Points on a hilly landscape, in no order, each with its height.
From any point a ball rolls to the lowest of the 3 points nearest to it. It stops when none of these is lower. Distance is the straight distance between rows; heights are no part of it.
Nale: [-14   3 -10  -8  -6  23  40  16   8  -7   1  -8 -10 -11  -5   1  -7  -5
   6 -32   5   1]  h=207
lasu: [ -7   1 -12  12  -5  20 -27  -5   8 -25  13   5   1  11  10  10   7 -10
 -10  11 -19   7]  h=827
Bufur: [ -3   4  18 -29  -4 -18  32  27 -27   5  -5  -2  -7 -23  37  -6   0   9
 -13  -1  -1  14]  h=606
vemik: [-22  -5 -12   7   8   7  -4 -10 -10 -29 -12  20  -9  -5  -9 -17  -4  -5
  13   2 -11   0]  h=377
Bisa: [ 24 -23   1  19  -4 -16  23  -6  30   0  15 -32  24  14   1   8 -37  -8
 -11  -4  12  -4]  h=522
Sak: [ -5  -1   0  -2 -22  17   8   2  -6 -11 -12  12 -22   1  -2  12  -7 -10
   1 -29   4   6]  h=252
kazop: [ -4 -10 -11  26  -8  -5  13 -19  25  -2  -2 -22  24  -5 -15   3 -27  16
 -11   8  16   0]  h=349
gava: [  7  26   9  13  14  10 -33  10 -21  18   5  11  13  15  13   6   7 -14
   4  11   5  -9]  h=494
kal: [ 23 -25 -35 -21   8 -20  33  -4  36  -8  23 -12   1 -13  -1  11 -23   8
   3 -21   3  -1]  h=607
fula: [ -3  18  -5  -3  22 -14 -19   4 -27   8  -4  12   8  11  16 -15   4 -27
   4  17   2 -11]  h=414
vunil: [ 35  18  23  -4  27   5 -38   5  -7   4   2   9  -5  17  10  -5  32  -2
  12  18 -21 -29]  h=563
debeb: [-15  22  31  -9   1  -8 -34   7 -25  19  -9   0  -6   5  19  17  22 -11
 -17   2  -5   4]  h=379
Muba: [-39   5 -15  20  -7  -5  12 -20  17 -10   9  -8  14 -16  -9   2   5  15
  -2  19 -11   7]  h=523
gupi: [-12  -5  -6  25 -14   2  -8 -24  25 -21  -3 -28  27  -7 -23   2 -10  12
  -4  13  16  18]  h=335
zin: [-17  -5  -4  25 -13  15  11 -12   3   2  -9   3  -1   7 -19  14 -11   3
   2   1  -1   5]  h=387
fafa: [  7 -17 -22 -12  -8 -11   9   3  35 -12  11  -7 -18   1  20  20 -20   6
 -20  -9  -6   8]  h=535
mup: [-25  14  -2   0  10   3 -22  -8  -9  -1 -17   7  -4   6  -2   5   5  -7
   2   4 -20  -5]  h=405
sarir: [ -5  -5 -13   4  -6 -11  32 -18  10 -18   0 -27  19  -6 -26  -8 -38  14
 -13  14  23  17]  h=434
pife: [  5  23   9   0  24 -17 -28   6 -16  43  -8  -1  11   8   5  -7  15 -14
  -6   4   0  -1]  h=491
viki: [  3  17  13  -9   3 -22   6  17 -29  26  -1   1  -8 -10  23   7  -4  -5
 -19  13   7   8]  h=436
dazi: [ 14 -14 -14 -14 -29  -5   1   5  20 -11  12  -8 -18  -6  -1  26 -14  13
 -21 -18  -5  16]  h=567
Pevol: [-18   6  -6   9 -15  22 -18  -1   7  -6  -6   7 -17   7   5  20   4   0
  -9 -10  -6   9]  h=290
tusu: [ 18  15   0 -21   5 -34  -7  12 -39  46   7   8   3   1  -4 -10   5  -2
   6  -2  39  16]  h=489
Sapa: [ 20 -10  24  26  -4  19   0 -19  -4 -24  -8  11  -4   0 -14   9   4  27
  27  21  11  -5]  h=125
goror: [ 10 -31 -31  -5  -4  -8   6  -7  36 -30  24  -9  -9  -3  -9   6 -15  -5
 -11  -7  12   0]  h=608
viben: [ -9   2  -8  13   1  17 -23 -22  14 -35  -6  -3  14   3 -14   7  14  21
   5  11 -10   7]  h=478
poko: [  5   4   0   2  13   7 -28  11 -17 -13  -8  21  -5  13   3  -9  18 -12
  17  12 -14 -17]  h=568
Zagus: [ -9   5   2  31  -4   2  46 -14  -1  -4  -5 -16   7 -13 -21 -13 -27   3
  -7  12  12   1]  h=485
gubu: [  9 -12  -9  23  -3  12   6 -13   2 -29 -14  -4   4   6 -24 -18 -11  11
  12  -5  17   6]  h=291
voru: [-28  10   7  28  -4  11  -1 -13  12 -16  -2  -2  21  -8 -19  10  15  14
   5  12   0  12]  h=437
kevip: [-23   1 -23 -11   5   6  21   7   1 -20   8   0 -14 -14  10  -8 -20   0
  -9  -3  -7  -5]  h=519
pil: [-15 -12 -12   9 -27   1   4  -1  31   8  13 -15  11  -4  -6  28 -13   7
 -11  -2   9  16]  h=605
Lep: [-13   6  14 -14 -13  -3  -2  14 -13   9  -8  -7 -14  -8  19  20  -2   0
 -27   8 -16  10]  h=487
kod: [  0  17   2   1  16  -6 -14   4 -30  31  10   2  14 -10  10  23   6  -7
 -21  10  19   5]  h=579
Mis: [ 55   7 -17 -10  21 -11 -28   2   4  46  -3  13  12  10 -21 -11  15  -2
   6   0  14 -19]  h=541
Bop: [-11  -4 -12 -26  11 -30 -17 -14  -5  33  -8   8  -1  18   2 -31  12 -10
  -1   4 -31  -5]  h=382
Kad: [ -6 -20 -26  -5 -16  -5   2  -1  36  -3  20 -11  -8 -10  -7  23 -12   8
  -9  -6   4   8]  h=549
lise: [  0  26  20  -1   0 -10 -24  12 -28  26  -1  11  -9  10   8  13   0 -10
  -8  -2  13  -5]  h=416
nofit: [ -5  -4  -7  13  -7   4 -10 -29   4 -27  -5  -9  19   1 -24 -11 -11  28
   0  11  18  15]  h=306
lega: [  7 -15  -9  28 -29   8 -13 -22  22 -23   5 -10  12  13 -22   5  -5  19
   7   8  18  11]  h=217
Tuti: [ 27  -2  -6 -13  18 -18 -26  -2   5  47 -11   0  23  16  -8 -40  16  -8
 -20  12 -14  -3]  h=556
noki: [ 22  -8  23 -21  -9  -4  19  14 -20   3 -10  -1   1 -20  40   5 -10  17
 -29   6  -2  16]  h=691
bur: [ 27   1  13  -9  26 -15 -42   3  17  20  -9   7   7   9  -5 -15  33  -7
   5  10 -21 -23]  h=545
taba: [ 18 -21 -23 -18  -9   1  22   6  32  -9  19 -16  -4  -7  -4  28 -16   2
 -12 -32   9   5]  h=585
Dul: [  9 -13  11  27 -23  17  13   1  18  -5  -2  -5   6  24 -13   0 -29   0
  -3  -8   4  -1]  h=277
kanet: [ -6   3  11   3   1  23 -14  -5 -20  -4  -5  29 -21  13   3  15  16  11
  21  -5  -9  -4]  h=586
bese: [ 20 -10   4   7  -5  23   3 -10 -10 -32  -2  22 -17   0 -17  -3  16  15
  44   4 -11  -9]  h=234
Tipun: [ -5  15 -14   6  -4  13  -4  10   8 -17  11   2  -6  -4  23   0 -13  -9
 -11  16   2   8]  h=558
Voki: [-32   4  -6  21 -11  -1  27 -15 -10   7   2   0 -14 -13 -12   3  -9   2
   0  11  -4  -7]  h=422
Fomit: [ 23 -22 -22   7  -7 -15  16   0  27  -9  17 -19   8  10 -14  18 -29   2
   1  -9  26  -3]  h=577
tobo: [ 13 -15  18  35 -15  27  -5 -14   4 -10 -14   9   5   7  -5  -5  -7  20
  24   7  20  -9]  h=197
niba: [ -1  -2  -4  29   5   4  29 -16  -9 -19 -27   4   3  -2 -20 -23 -14   8
  18 -10  28  -5]  h=303
parop: [ 13 -20 -15   2 -27  16  14  -1  16  -3   8  -8 -10   3 -15   7 -14  -9
  10 -37   7  11]  h=232
Kovu: [-29  18  15  -7  18   1 -26   6   4  15   3 -12  14  -3   9   7  25  -9
   7  -2 -25   0]  h=474
Zise: [ 36 -27 -17  -1  -1 -13  43   4  30  11  15 -35  20   3 -11   7 -22  -1
  -2 -17  17   3]  h=516
ranor: [  6  19   7   1   5   0 -12  17 -27   3  -5  19   1   4  25 -19   1  -9
   5   8  11  -7]  h=391
pudud: [  6  -5  16  29   4  17  15 -14   1 -30 -22   0  18   7 -19 -26 -23  10
   0  16  15   0]  h=343
masik: [ 23  24  13  18  22  -8 -46   9  -4  41  -8  -8  23   4  -9   1  15  -5
  16   1  10 -29]  h=601
zol: [-34   6 -11  -3  18  -5   7 -12 -17 -23 -16   9  -2 -12 -12 -25  14  -4
   8  11  -8  -6]  h=342
ribi: [ 35   4  17  -6  20   0 -25   9 -21 -11  -1  19 -10  25  13 -15  16  -9
  34  10  -1 -16]  h=557
Fimi: [  6   2  37  14   9   3   1 -36   4 -21 -22  19   9  -9 -22 -10  18  27
  18  19  13  -1]  h=134
lemem: [  0  -8   2  16 -20  11  35   0   1  16   0  -7   3 -11 -14   0 -24  -7
   0 -28  15  -3]  h=368
zonir: [-22  30   5 -21  16 -31  -6  -5  -5  37  16 -14  15  -2   8 -12  15 -22
   5  19 -26 -17]  h=493
bok: [-25   4  -1  13  17   6 -16 -18   6 -17 -17   4  20 -13 -22  -3  20  10
  19  11  -3   8]  h=359
Kuzu: [ 14  12  32  -8  25 -13 -45   9  25  13   2   1   2  -5   7   0  29  -6
  16   2 -17 -22]  h=553
zipi: [ 52  -2  21  -8  19 -12 -30  15  -9  20   3  10  10  18   2 -11  20  -7
  22   6   7 -20]  h=546
Gesur: [-20  15  17 -27  -7  -7   3   5  -3  15   1 -17 -11 -19  30  18   7  16
 -31  15 -22  14]  h=637
zimu: [  2  -1   0 -29  -6   1  36  22   5  -3   3 -15 -18 -27  31  -1 -18  -3
 -24 -26 -17   5]  h=591
Kage: [ 11  21  24   5   5  10 -32  14 -35   7   5   4   8  14  22   9  -3  -9
  -7   9   4   0]  h=448
Rof: [ 18   0   7 -17   0  -7  14  15 -34  21  -4   9   0 -34  22  20   2  19
 -17  15  11  14]  h=754
guzin: [ 63   2  15   4   5 -16 -34  10  25  44  18  -6   6   5 -10 -21  30  10
  -1  15   2 -31]  h=572
Gagi: [-13  24   3   2  29 -19  -9   1 -13  17   1  -2  15   5  11 -18   8 -19
  -1  32  -3 -14]  h=450
Tun: [ 22 -13  -8 -23  -6   7  28   8  30  -5  17 -20   9  -5  -4  16 -11   3
  -7 -38  12  16]  h=588
tilu: [  5  27  -9  -8  22 -22  -4  16 -33  48  14  10   4 -13  -3  15   5  -1
  -3   8  23   3]  h=555
Govik: [  4 -14  -8   6  -7  12  43  -1  16  -8  10 -23   6  -6 -13 -11 -20  -7
   6 -28  25  -1]  h=402
Zosut: [ 11 -20   6  19 -14 -24 -16  -2  36 -11   5 -36  17   2 -17   5 -25  10
 -11  16  20   0]  h=216
tofan: [ -7 -17   4  17   1   4   8 -18  -2   5 -28  18  -3   0 -11   5  15   1
  27   7  13 -19]  h=305
malo: [  3 -15 -30  -7  -6   4  13  11   9 -36  15  -1  -5 -14  20 -15 -21 -11
 -11  10   1   1]  h=548
Gufod: [-32   7 -11   0   8   9 -11  -2  13 -23  15  -5   8   4  14   8   3  -4
 -12  13 -16   2]  h=868
gik: [ 29   4   7 -11  28 -15 -35   1   1  29  -3   5  13  23  -2 -22  12 -15
   9  13  -6 -17]  h=533
bonu: [ 11 -18  10  38 -19  18   4 -12  13 -16 -13  -9  21  11 -11  -6 -24  13
   4   1  13  -5]  h=272
Desid: [ 15 -19   0   0  -2   6  58  -4  15  16  12 -17   8  -5  -1   5 -24  -2
 -10 -23   4   7]  h=446
gimok: [ 24   2  61   0  -2  -7  -4 -22  -4 -19  -3   3  -2  -5 -11  10  14  27
  20  38  10   8]  h=142
vima: [ -4  14  10  -2  37 -15 -41  -5  -7  -3 -12   9  -2  11   7 -10  24  -9
   8   8 -22 -17]  h=593
gani: [  9   0  16  -1  16   2 -27 -13  20  13  -6  13 -15  10 -10  17  55  -2
  30  10  -8 -26]  h=569
Zus: [  6  21   2  -6  17 -15   9   8 -34  30  11   2  11 -17  10  11   1  -3
  -6  26   5   4]  h=513
keto: [  4  -2 -18   6 -13  22  15   5   4 -20 -12   4  -5  -7 -14 -18  -2   2
  27 -34  13  -7]  h=248
nazo: [ 24 -28 -17  -4 -12 -11   3   1  32   1  10 -11 -16   7  -9  35 -24  -1
  -8 -21  10   7]  h=580
rasan: [-27  23   0   2  25 -13 -15   2 -10  12   2  -1  10  -6  13 -16  17 -14
  -3  16 -13  -6]  h=458
bame: [  4  18 -13  -9  34 -19 -16   1 -21  44  19   6  14 -19 -21   1  16  -6
  -9   9  16 -10]  h=574
roz: [-21   3   9  15  17   4  -6 -27  -2   3 -15  16  10  -6 -17   9  27  11
  24   6 -13 -11]  h=287
rogig: [ -1 -14  -7  20  -3  21  -7 -10  -3 -18 -26  22  -5   3 -16   2   6   3
  18  -5   4 -10]  h=363
Bule: [ -6 -10  -9  16  -3   9  41  -5   8 -11   2 -15  13  -6 -18 -11 -27   1
   5  -8  18   9]  h=424
moti: [-11 -13 -38  10 -10   1  11 -13  16 -33  14  -5  -1  -4  -1   2 -19   5
  -4   3   1  10]  h=542
bofa: [  3 -13 -25   9 -13  36  -8 -18   0 -32   6  10 -10   7  -8  -5   3   8
  14  -9  -1  -1]  h=311
digim: [-10   7  14 -15  -9  -9 -32   5 -24   9 -13  13 -19  24  11  13  14 -14
   1 -10 -20  -1]  h=369
vit: [-20   2  -9   0 -13  20   9   0  -6   0  -5  14 -12  -1   0  10  -2  -1
  -6 -13  -5  12]  h=274
Falis: [  3  -1 -19   8 -10  40  19  11  21 -20   1  -4  -4 -10  -5  -9  -4  -2
  16 -40  21   4]  h=235
vuzoz: [  1 -12 -29  -7 -11   0   1 -10  16 -50  18  -6   5  -8 -12  -8 -17   3
  -6  -1   8  12]  h=619
daned: [  8   7  13 -11  -8   6   5  14 -22  10  10   5  -2 -10  26  16 -14  -1
 -26   1  15  15]  h=518
nuf: [-10  -2   3  -4  24  -9  -6 -28  -9 -20 -23  14  -5  -3 -11  -2  25  11
  25  16  -4 -11]  h=410
zaka: [-36   6   7  -3  -1  13  -2  -6   0   7   2   0  -6  -4   6  12  10  -1
 -17  -5 -26  11]  h=433
sagi: [ 13 -22  11  27 -18  -1   3   5  24   1   0 -19  14  37  -5 -15 -37  -7
 -16  -4  -3  -5]  h=209
Vetu: [-18   5  18  -6 -14   1 -13   6 -14  -1   6   6 -14   8  11  17   7  -5
 -21   0 -10  24]  h=385
Kivur: [-19   4  10  10  13  16 -31 -14  18 -25  -4   5  19   5  -4   2  25  -1
  10   2 -16  -5]  h=504
Ganot: [ -3 -12   8  22   0   5  17   2  -1  -1 -28   0   7  -3 -13 -25 -16   2
  13  -7  20  -9]  h=364
rep: [  1  -7  -8 -20  11 -22 -18   1 -18  34 -15  11  -6  20  15 -27  21 -13
   7   6  -7 -10]  h=341
Pul: [ 14 -17 -14  14  -9  13 -28 -23   5 -42   0  -4  -1  -1 -18  -3  -5  22
  15  -1   3  16]  h=384
lem: [-19  -6  -8  25 -16  -2  39   0  -5  13  -6  -6  -4 -10 -16   2 -25  -3
   0 -14  15   2]  h=276
Romep: [ -3   8   0 -11  -2  -3  -8  18 -32  16  -1   9  -8   2  27  -5  -3 -17
  -6   5   3   6]  h=371
kis: [ 12  -2  10   6  -4  23 -25   9 -16 -24   6  16 -23  22   9  -6  12   1
  20  -2 -22  -8]  h=581
movu: [ -5   0   3 -16  -9 -11  35  16  -2 -10   0   4 -21 -17  36   1  -9   7
 -12  -2 -12   2]  h=562
Duro: [  3  16  24 -11 -15  -9  -9  13 -41  10  -2   1 -10  10  22   9   6   1
 -23   0   7   8]  h=452
zazet: [-10  32  13   4  25 -14 -32  11  -3  41   6  -8  31  -7  -4  -6   9 -16
  -6   5   5 -13]  h=536
Bidi: [  6  14   7 -13 -11 -21   4  28 -40  20  -2   8  -4   5  14   3   7  -5
   0  -7  25  11]  h=398
Nir: [ 20  -2  15 -26  22 -21 -25 -15  27   2   5  14   1   0 -17   2  49  -7
  14  16 -11 -32]  h=560
zusu: [  8  -9 -24   0 -15  25   7  10  18 -32   6  -3  -9  -2  -4   0 -10  -7
  -1 -21   3   9]  h=159
rek: [ 17   3  27  10   2  21 -12 -19   5 -27 -12  12  10  -3 -20   6  21  33
  27  22   4   8]  h=62
lir: [  1 -10 -16 -13 -10   3  14  17  16 -21  14   3 -11  -9  29   0 -18 -10
 -17  -4 -11   8]  h=477
temi: [  1   2  14  15   7   7  -4  -8  -8  -5 -20  19   4   6 -18  12  25  11
  29  13   5 -20]  h=226
vafo: [-13  -1 -11 -10   0  13  11  16  -1 -17 -12  12 -11   1   7 -21   6 -11
  18 -20   4  -8]  h=247
Zata: [-15  -1   3   8  15  -4   5 -23  -4  -1 -28  18  -4  -2 -11 -12  25  -4
  25   6   7 -12]  h=372
kemo: [-16   1  -7 -22   4 -13 -12  -3 -10  30 -12  14 -10  16   4   7  17 -11
  11   0 -17   0]  h=273
Taru: [ -8   8  15 -21 -19 -20   1  20 -26   8 -13   1 -21   6  19   0   0 -19
  -8 -18   2   4]  h=381
Dimo: [  0  10  -6  -2  -1  16 -20  10 -11 -13  16   9  -6   8  34  -3 -15 -12
 -18  11  -3   1]  h=495
Mus: [ -4   6 -22  -4  -5  22   9  11  12 -49   5  -4   0  -7  -2 -21 -11 -14
  12 -20   5   0]  h=229
tobe: [ 10   2   4  -9   1  23  38  16  25   6  10 -26  22  -3  -2   2 -13  -9
  -2 -32  29   7]  h=421
sivam: [-29   0  -4 -16  -9  -3   6   7  -7   9 -10   9 -26   5   9  -7   7 -15
  15 -18 -10   3]  h=285
forog: [ 28 -11 -15 -19  32 -25 -21 -18  11  14 -15  10  17  14  -5 -46  42 -11
  -8  26 -21 -14]  h=582
mit: [ 10  12  -6  12  -6  11 -40  -8   0 -27  25  -1  11  16  15  -2  -2   6
   4  17 -17  -6]  h=746
veka: [-23  -4  -6   1  -9  11  27 -14   7   7  10  -8  -8 -17  -7  18  -4  17
 -14   9 -23   6]  h=598
Nopez: [-18  11   8 -11  -7 -10 -13   8 -21  15 -14   8 -14   4  12   6  12 -14
  -9  -5  -6   9]  h=340
Vun: [-29  15  -3 -14   3 -16  16   9 -21   8  12   2 -21  -6  17  -8  -4 -15
 -10  12 -20  -9]  h=674
Nube: [-33   7   3  -3   6   0  -8  -3 -13  15 -11   2  -7  -7   1   8  15  -4
  -3  -2 -21  -4]  h=380
Fogo: [-26  18   9 -13   4 -17   6   5 -14  16  16 -12 -13  -8  23  -2   6  -3
 -14  24 -28  -4]  h=636
kude: [ 33   0   6  -4  10 -10 -41   3 -31  47  -4   7  -4  18 -19  -3  18  -6
  11 -15  24   4]  h=515
tep: [  4  32  24  13  22   3 -37  12  -4  17   7   2  28   3  12   2   8 -11
  -2  -7  -7  -4]  h=566
tipe: [ -3  -4   1  -2 -26  10 -10   3  -5  -1   7  13 -19   7   1  25  -8  -2
  -7 -22  -8  14]  h=266
pavi: [-17  19  11   9  11  12 -39   3   3  -2   1  11   9  16   8   5  18 -12
   8   6 -21  -2]  h=444
Ras: [  1 -16  22  17  -4 -11  21   0  22 -13   2 -28  22  22 -10 -19 -31  -9
 -19   5   2   4]  h=97
dum: [ 27 -21 -25 -19   8  -8  42  10  38   3  13 -19  -3 -11  -6  21 -19  13
   2 -35   9  14]  h=592
geva: [-16  -7   9 -23  -1 -26 -27  -2 -13  28 -23   8 -15  15  -1  -6  32  -4
  -5  -9 -17   1]  h=193
nid: [  9 -12 -29  -1 -15  -7 -21  -8  22 -29  19   0  -4   7  12   6 -14   0
  -1  10  -2  -5]  h=626
keged: [ 35 -19  12  11   0  32 -10 -20  -8 -37   4   3  -9   4 -16  -1   5  34
  25  14  -3   7]  h=187
dilu: [  2 -22 -26   4  -1  -1  29  -4  26 -11  17 -10   4 -15 -13   4 -22  11
 -13  -4  -3   3]  h=496
feg: [-24   5 -13   2   3   4  21   3  -8  -8 -14  12  -5  -9 -10 -12   0  -8
  18   3   9  -9]  h=286
lalan: [-25   7 -20   0  -1  -2  38  -9  -7  -3  10  -5 -17 -14 -13   0 -14   5
   1   0 -13  -5]  h=484
Tirak: [-26  -4 -15  16   1  20   7  -9  10 -10   8   6   0  -5 -12  13  -6  -3
  -2   3  -7   1]  h=389
kef: [-13  -4  -9   1 -11  11  20  17  -2   5  -9  10 -17  -3  -3 -10   0  -8
   9 -27   6  -3]  h=220
migo: [ -6  14  11  -3   4  -6  -5  13 -11  15   8  -4   8 -11  32  18  -6   7
 -36  20 -10   8]  h=670
modav: [ -8 -11 -21   0 -30  18   4   5   4 -22  13   6 -19   6   1  14 -16  -2
  -9 -10  -1   9]  h=122
Kova: [ -1  -8  -9 -25   1   7  45   8  -1  -5   9 -15  -9 -18  -1   0 -11  10
 -13 -29 -14   9]  h=620
luson: [ 14 -18 -11   6   0 -12  41  -1  23  -6  12 -26  23   0 -15  -1 -31  -3
 -14   4  11   9]  h=490
nek: [ -7  -1   1 -10 -17   2  -3  14  -8  -8  17   4 -20  -2  26   9 -14  -9
 -19  -3  -8  14]  h=429
sivir: [-15  14  13  -2  27 -17 -36  13   2  40  -7  -9  23  10   6 -10  29 -20
   0   2 -12  -7]  h=509
Refip: [ 31   5  14   9  16  13 -23  -2 -25 -21   9   4 -14  15  19 -15  18   2
  31  11 -17 -21]  h=578
pov: [  1   5  22 -10 -14   1   0  12 -32   4  -2   1   1 -16  30  27   1  11
 -27  21   7  21]  h=622
Binof: [ 17  -9  26  18  10  13  10 -21  -4 -35 -25  13   0  -4 -11  -8   3  18
  22  26  23 -10]  h=168
Rilem: [  3 -17 -15 -20   1   7  28  -2  23  -4   9  -6 -18 -16  14  25 -15  15
 -17 -13 -27  10]  h=703
kimu: [ -4   0 -19  -1  -8  27  -7  13  -6 -22  -1  24 -14  -2   9 -13   2  -7
  15 -15  -3  -4]  h=260
kun: [ 12  -3  14  11   1  -1  46   7  11  -8   9 -35  25  19   1 -21 -42 -16
 -13  -7   3  -1]  h=275
ger: [ 13  -5   7 -21  15 -16 -38  -7  23  37 -13   6  -2  10   0 -11  38 -20
  -3   5 -33 -11]  h=554
Lofo: [ 17 -11  11  24  -5  20  17  -8   3 -22 -18   7   9  -3 -19 -11  -8   4
  20 -15  23  -9]  h=263
mebo: [ 24  13  -8  -2  14 -16 -25  14 -33  35  -2  17  15  12  -6  -6  13 -11
   8  -5  25  -2]  h=492
Kezek: [-40   5  -2  13   5  16 -10 -10  19  -2   3   1  14   0 -10  21  19  -3
   8   0 -15  12]  h=488
vevi: [-13   0 -16 -15 -21  20  20  18   9 -17  -1  -4 -16 -11   0  -5  -5 -16
   3 -22   0   1]  h=190
Petu: [-41  10 -18  -2   8 -16  12 -12  -4   2  -3   9  -8  -6  -3  -9   7  -7
   2  14 -17  -5]  h=395
sezan: [ -8 -12  -4 -16  -7   2  38   0   8   6  11  -1 -22 -17   4  12 -12  13
 -22   4 -25  -6]  h=603
kez: [ -6  -5 -11 -18   0  -1  26  12   8 -12  12   6 -12 -15  21   4 -20   6
 -24   8 -15   5]  h=520
duvur: [  9 -19  -3  26 -16  28  10  -6  -7  -8  -7   9 -14  11 -11  -2  -4  10
  24 -10  -4  -9]  h=358
Neb: [-20  14   2 -30 -11 -46   7   9 -31  31  -2  -9 -19  -6  16   2  11   4
  -1   7 -16   3]  h=710
gesep: [-29   2 -12   9   6   6   7 -12   2  -7  -9   3   2   0 -11  -2  -6  -3
   3   2   0  -2]  h=337
non: [-13   8   3 -19 -18  11   7  33  -7 -11  -3  11 -27  -1  15  -6  -1  -3
   5 -29   4  11]  h=253
ruk: [ -4 -12 -16  -5 -11  25  29  15  25 -14  13 -12  -4  -8  -6   1  -7 -10
  -4 -41  12   7]  h=224
Fadid: [ -1   3  16  23  -4   5  -6 -25  12 -19 -13   4  28  -6 -20  -5  -4  23
  17  21  17  15]  h=367
pel: [ 11 -17 -22   3  -2  -6  37 -15  16 -21   8 -21   6  -9 -19  -9 -24   3
  -7   0  22   5]  h=457
turu: [  6  10  -8  13   2  15 -18  -2 -11 -27  14   2  15  11  24 -12  -8 -11
 -13  22  -4   2]  h=604
Razar: [-27  18  11 -33  -3 -21  10   1 -23  25  -4  -6 -23 -19  10  16  12  10
 -24   5 -27   4]  h=727
Tedi: [ 43 -11  15 -16  21 -16 -31   5  35  37   6   6  17  13  -7 -23  28  -8
 -17  15 -10 -23]  h=561
fenuk: [ -8   8  19 -29  -5 -21  16  15 -28  17  -9  -9 -27 -12  26   0  -1   6
 -14   3 -13   0]  h=660
bog: [ -7   6   3 -22 -31   6   4  28 -17 -17   2   2 -21   2  20   5   0   0
  -3 -31   5  15]  h=259
Zeza: [ 14 -10  -8   7 -25  36   8   5  14 -23  -1  -1  -9   1 -14 -10  -6   5
  21 -40   8  -1]  h=241
luv: [-13  11  18  -4 -15   5 -25   9  -6   3   8  -7   1  -4  21  31  11   8
 -31   9  -6  21]  h=517
bel: [-18  -2   5  10  11 -14  12 -21 -12 -10 -21  16   5  -8 -25 -23   2  13
  30   3   6  -9]  h=428
Garof: [-26  23  18  -5   4 -18  -3  11 -25  29  10   0   3 -10  21  14   9   1
 -22  19  -7  10]  h=543
Kur: [ 20 -29  -7  11  -3 -22  24  -6  36  11  15 -18  11   6 -17  30 -29   8
  -8  -7  11  -1]  h=559
Vog: [ -6   9   4 -27   2 -38 -16   8 -27  42  -2  -2   5   7  10 -16   7 -11
 -14   8  -3   0]  h=486
nedi: [ -7 -10  -4  -3 -21  15  23  14  18  -5   5  -9  -3  -6  -4  11  -7  -1
   8 -41   9   9]  h=225
simi: [ 11  15  12 -17   6 -22 -20   9 -33  48   2  -1   9  11   0  -2   6 -13
 -12   4  15   3]  h=456
Tigik: [  2   2  18  14  18   2  -8 -24   5 -18 -27   8  11  -3 -25  -3  21  23
  20  21  15  -9]  h=147
lonov: [ 38   2   1 -11   9 -22 -31   9 -16  42  -6  21   2  21  -6 -25  12 -14
  -2   0   5   0]  h=514
buram: [ 14 -20  -5  17  -2 -14  40  -5  27  10  18 -24  11  -4 -14   6 -34  13
 -15   9   7   4]  h=540

Where does a ball stop that starts at each point below?
zonir => Nopez
zimu => Nopez
movu => Nopez
voru => rek
Rilem => Nopez
viben => rek

Call two points neighbours if one is among the 3 nearest of the other. Go from one point of each pair to the other, from neighbour to neighbour, staying as low as possible. Name the highest point that can't be avoided.
modav, geva => Nopez
Ras, rek => Dul
Zosut, lega => gupi
